A landscape with many valleys, sampled at points; each row gives a point and its height.
From any point a ball rolls to the lowest of the 2 points nearest to it. It stops when none of these is lower. Distance is the straight distance between rows; heights are no part of it.
Z_271 (h 29.5): [109  98 154 161 106 189 135 151 175 144  82 132  90 116 132  99 125 189
 124 159]
Z_535 (h 46.3): [100 110  49 129 178 154 140 104 122  59 127 161 180 144 127 134 149  83
 155  78]
Z_276 (h 51.3): [134 177 138 128 135 124 135 191 181 122 103  71 103 110 127  66 142 138
 157 180]
Z_826 (h 43.4): [123 165 213 158 108  85 103 132 109 157 136 124  99 118 103 137 125 160
  84 200]
Z_959 (h 37.2): [141 151 133  69 159 151 120 121 137  79 127 161 125 125 102  98 120 105
 196  83]
Z_23 (h 32.1): [114 109 135 131 149 218 131 140 172 111  84 152 114 128 115  98 147 186
 170 155]
Z_135 (h 47.7): [111 158 187 144 144 148  80 131  92 112 125 170 171 118 149 140 138 160
 108 121]
Z_427 (h 14.1): [170 138 171  80 123  61 115 144 100 142 147 103  92 133  91 203 131 121
  84 156]
Z_612 (h 33.6): [132 177 134 119  99 104 167 149 119  95 101 118 111 138 124  98  72 120
 126 146]
Z_339 (h 25.2): [141 154 158  86 142 106 137 138 106  81  96 142 132 139  64 119 150 110
 121 106]
Z_798 (h 20.8): [155 158 168  64 138  78 137 148 102 110  90 120 120 155  68 167 131 115
  92 136]
Z_254 (h 28.6): [119 166 151  95 145 104 178 146 131 100  71 101 138 131  70  98 146  95
 133 149]
Z_971 (h 32.8): [130 167 129 113  96  57 190  66  79 119 132 114 148 180 113 127  81 104
 140 131]
Z_333 (h 48.6): [138 105 140 143  78 143 139 154 154 170 127 102  63 116 164 142  71 159
 112 165]
Z_463 (h 26.9): [140 118  88 138 123 149 134 107 126 129 174  83 108 140  74 167 102  74
 126  57]
Z_280 (h 16.0): [115 137 160 151  97 123 114 123 106 127  81 167 145 163 131 134 116 169
  83 174]
Z_726 (h 35.9): [127 100 122 154 107 120 106 130 152 163 167 138 101 103 165 106 123 143
 133 139]
Z_670 (h 23.7): [121  71  49 121 161 196  93 132 175 128 157 132 121  92 185 172 138 128
 154 107]
Z_984 (h 67.0): [144 165  81 168 101 120 179 124 104 111 158  58 120 144  95 150  80 106
 112 114]
Z_123 (h 44.4): [124 117 187 116  97 134  96 145 103 133 117 164 105 131 176 189  75 154
  79 123]
Z_724 (h 68.9): [153 159  52 156 125 140 128  87 109 108 164 116 154 176 110 126 107 119
 165  69]
Z_960 (h 57.0): [113 139 109 112 164 151 129 164 144 108  74 102 174 109 157 152 165 122
 101 155]
Z_740 (h 20.3): [150 141 172 126 121  48 114 168 124 140 172  91  75 111  85 145 166 130
  79 167]
Z_699 (h 69.9): [143 120  83 151 148 153 147  74 105 124 146 131 161 171  86 118 147 108
 192  80]
Z_639 (h 34.3): [123 109 120  94 126  64 111 131 120 144 138 145 133 111 167 141 145  99
 100 142]
Z_543 (h 35.7): [118 109 137 171 127  90 148 162 131 125 150 106 111 118  88  99 169 124
  90 137]
Z_980 (h 49.9): [137 145 139 136 106 138 132 180 175 155 104  72  83 104 155 105 111 156
 120 193]
Z_474 (h 40.1): [168  83 114 141  84  81 142 113 111 177 114 137  97 176 111 138 125 152
 107 179]
Z_513 (h 23.3): [129  83 124 137 136 185 139 115 145 121 140 155  97 113  97 114  98 105
 159  59]
Z_899 (h 35.8): [103 186 148 110 107  36 196  79  91 115 160  80 135 136 136 134  84  95
 114 162]
Z_769 (h 66.1): [113 139 112 191  97 154 184 129 105 131 146  73 130 123 136 155  74 117
  97 125]
Z_929 (h 64.8): [113 108 147 185 111 161 146 112  91 157 135 107 164 128 163 192  89 131
  95 110]
Z_230 (h 7.4): [116 125 127 161 106 114  95 129 133 159 100 155 135 142 165 102 150 179
 102 202]
Z_548 (h 62.0): [159  53  87 132 134 196 125 105 133 175 104 133 137 149 149 172 127 143
 144 120]
Z_795 (h 46.0): [122 109 210 156  86  90 138 126  91 152 125 137  75 121 116 159  76 138
  78 197]
Z_532 (h 57.9): [175 126 141 147 116 176 119 147 139 143 121 130  96 146  85 127 137 193
 125 111]
Z_136 (h 28.8): [147  86  94 145 100 101 148 129 126 152 170 102  89 132 100 152 109  92
 105 103]
Z_536 (h 18.2): [109 124 127 102 144  28 175  95 106 151 143  95 162 135 113 134 176  99
 105 149]
Z_797 (h 7.0): [150 154 110 134 141 113  97  96 117 112 175 158 153 142 121  96 165 153
 162  98]
Z_572 (h 17.6): [129  84 152 123 105 146 140 115  97 119  80 186 132 167 125 148  96 132
 118 103]
Z_574 (h 38.6): [175 154  81  47 135 100 130 136 132 112  92 113 138 154 116 150 135 114
 129 134]
Z_988 (h 9.6): [107 111 105 133 111 101 134 120 156 156  87 143 146 137 180  71 142 144
 142 208]
Z_917 (h 46.4): [105 135 128 162 113 120 108 122  95 126 150 153 176 121 180 147 135 145
  92 127]
Z_835 (h 59.8): [123 103  58 129 148 157 119 140 134 118 103 127 185 127 184 173 157 124
 101 130]
Z_266 (h 20.0): [128  94  96 102 162 153 106 148 170 123 154 127 115  87 146 137 147  94
 154 106]
Z_118 (h 40.5): [143 160 222 144 101 125  72 121 106 160 137 157  99 128 113 121 117 183
 119 154]
Z_182 (h 30.0): [137 100 129 132 172 145 115 150 175 126 146 134 107  93 105  67 189 130
 181 134]
Z_47 (h 40.0): [108  83  96 198 115 179 121 120 136 115 160 155 118 124 149 125 117 155
 120  79]
Z_185 (h 39.9): [ 99 136 120 106 167 140 115 136 129  50 127 199 154 121 123  90 145 120
 164  96]
Z_295 (h 43.1): [ 92 101 104 141 144 120 137 112 107  74 126 188 163 132 153 117 135 100
 125  93]
Z_32 (h 33.4): [142 146 176 108 107  91 124  83  68 138 106 176 156 188 121 134 106 138
 142 119]
Z_202 (h 15.2): [145 130 124 120 147 105  95 107  96 131 167 143 151 137 124 153 160 118
 126  84]
Z_497 (h 41.1): [124 199  83  65 148  59 150 116 136 104 175  38 123 135  95 158 138  68
 105 103]
Z_363 (h 24.0): [121 192 144 124 150  81  90 124 134 134 165 121 162  99 148  85 190 149
 136 158]
Z_413 (h 30.3): [125 157 115 126 108 178 120 132 131 102 106 149 129 129 178 129  70 146
 130 108]
Z_72 (h 20.1): [112 144 122 134 140  76 108  91 114 162 168 123 188 115 171 115 196 137
 136 150]
Z_46 (h 53.9): [124 162 107 126 157 135 148 116 110 126 108  97 191 126 118 142 155 119
 118 130]
Z_367 (h 16.1): [126 142 137 106 116 147 123 105 129 144  74 168 156 138 173  96 108 151
 159 177]
Z_190 (h 12.0): [ 95 113 206 152 109 133 130 121  79 122  80 183 139 159 118 148 100 137
  93 123]
Z_676 (h 24.4): [133 152 211 106 143  79 112 174 148 147 153  95  89  79  93 105 156 122
 116 163]
Z_698 (h 59.9): [181 108 143 113 118 163 131 136 131 199 109  86 110 121 106 173 126 142
 127 149]
Z_647 (h 71.2): [127 134  97 120 165 104 163  77 108 112 116 130 181 167  72  94 188 116
 176 110]
Z_87 (h 42.4): [125 121 200 132 165 184  70 106 102 136 123 184 178 142 169 161 140 170
 162 112]
Z_180 (h 13.1): [110 119 131  78 143 144 130 147 146 101  74 162 130 110 153 120 113 100
 136 127]
Z_533 (h 48.8): [ 92 132  44 121 167 132 138  94 138  97 154  92 175 123 126 125 148  57
 157  93]
Z_226 (h 37.9): [156  86 136 149 106  84 107 132 130 173 128 150  91 155  93  99 171 164
 111 170]
Z_199 (h 21.1): [128 116 117 122 133 148 103 103  97 122 162 136 151 133 144 175 104  86
 140  56]
Z_6 (h 26.3): [ 87 141 178 155 127 177  93 160 175 163  68 120 120 104 142 120 148 180
  97 196]
Z_985 (h 17.0): [114  74 112  77 155 140 126 171 171 131  98 119 105  86 158 128 138  78
 135 137]
Z_787 (h 36.0): [154 170  98  93 108  84 151 140 111  97 133 115 116 151 112 143  98 111
 114 119]
Z_673 (h 53.8): [144 173 120 124 141 142 133 181 149  97 142  84 101 102 100 123 123 112
 118 112]
Z_445 (h 67.9): [144 187  50 144 106 108 133 102 133 110 183  70 124 148 118 115  98 106
 142 110]
Z_942 (h 17.4): [105 119 160  95 109 114 116 128 119 134  73 185 128 119 166 106 103 118
 126 159]
Z_373 (h 63.3): [109  76 115 154 129 203 141 114 127 162 109 114 153 117 174 170 118 139
 123 113]
Z_773 (h 31.1): [132 106 115  97 110  46 133 102 113 151 173 115 112 122 134 156 119  76
 118 115]
Z_386 (h 38.0): [144 131 174 148 109 136  96 130 145 159 150 154  98 105 144  93 123 188
 134 147]
Z_495 (h 47.6): [127  86 162 153  79 114 165 142 118 169 128 113  74 117 128 141  88 121
  98 163]
Z_802 (h 60.8): [185  97  88  99 130 175 136 140 150 172 111 101 103 137 113 146 126 129
 160 124]
Z_591 (h 31.5): [143 137  93 113 100 152 167 153 159 125  95  99 102 127 135 105  76 110
 144 140]
Z_453 (h 38.5): [134 107 115 134 128 145  85 156 149 156 140 131 120 102 177 148 147 154
  97 146]
Z_84 (h 25.1): [133 127 109 127 151 185 127 101 141 126 163 104 120 112  90 133  88  72
 175  52]
Z_748 (h 34.2): [120 138 141 132 153 197 117 131 121  80 116 170 139 122 147 142 102 147
 145  76]
Z_527 (h 37.8): [106 104 114 192 105 136 156 152 137 102 145 130 110 118 113  97 127 126
 101 104]
Z_723 (h 38.8): [ 98 194 127  75 136  54 175 109 124  98 154  73 132 123 119 137 104  68
 116 109]
Z_14 (h 32.7): [126 115 125 171 152 133  99 151 151 124 170 130 117  96 114  98 194 149
 123 124]
Z_144 (h 42.8): [123 122  98 186 107 131 104 126 103 128 191 138 138 129 174 160 109 139
  98  87]
Z_466 (h 25.8): [137 144  82 103 139 151 100 113 127 105 135 138 151 134 182 156  88 105
 152  88]
Z_215 (h 22.3): [ 99 149 191 118 137 140 102 138 162 150  58 145 123 116 138  81 141 153
 137 212]
Z_348 (h 52.5): [126 168 115 147 136 107 154 172 170 119 151  55  98 115  99  69 131 105
 156 138]
Z_653 (h 15.9): [140 200 146 126 119  89 113  99 108 125 150 142 166 137 136  83 142 160
 154 141]
Z_642 (h 37.5): [144 128 177 118 132 145  96  83  95 144 112 190 157 161 135 122 123 160
 182 114]
Z_293 (h 34.8): [131 114 117  84 166 187 122 146 170  85 109 175 114 114 120  89 130 143
 203 133]
Z_846 (h 27.4): [120 140 183 106 155 121 108 148 156 143 137 131 117  77 107  77 163 117
 160 153]
Z_176 (h 21.2): [127  60 119 127 115 164 138 131 139 121 103 187  92 142 117 110 113 136
 141  95]
Z_743 (h 58.9): [178 132 172 144 101 149 131 151 136 168 129  93  70 127  79 142 108 174
 115 150]
Z_560 (h 41.6): [135  94 149 119 129 165  93 148 125 143 112 147 115 124 159 191 124 160
  91 109]
Z_351 (h 24.5): [ 95  99 130 113 130  73 169  84  83 138 111 128 181 148 124 132 142  79
 124 119]
Z_442 (h 50.8): [101 153  88 123 158 114 161  73 111 131 151  72 195 135 113 154 148  69
 131  92]
Z_164 (h 29.6): [104 113  75 139 115 167 137 168 182 106 124 108 103 102 176 112  94 117
 130 121]
Z_563 (h 35.5): [126  74 148 170 130 118 107 129 138 152 143 172 118 129 100  81 197 162
 133 138]
Z_158 (h 55.2): [156 149 121 121 162 181 118 167 136  94 126 111 120 115  77 149 136 133
 129  76]
Z_910 (h 29.1): [112 140 171 114 110  56 161  96  73 115 112 152 151 166 114 134 111 104
 106 134]
Z_287 (h 27.1): [ 85  61  83 145 138 201 129 152 181 113 129 140 105  88 187 127 129 140
 135 109]
Z_810 (h 56.6): [146 123 114 148 147 182 117 169 147  85 127 144 102 132  75 106 160 169
 128  94]
Z_775 (h 11.1): [113 140  79 129 125  45 152  89 129 150 165  89 168 133 147 104 168  98
 130 156]

For each start below, name the point where the ball stops.
Z_144 | Z_427
Z_773 | Z_190
Z_226 | Z_427
Z_724 | Z_726
Z_497 | Z_180
Z_802 | Z_726
Z_276 | Z_726
Z_46 | Z_230
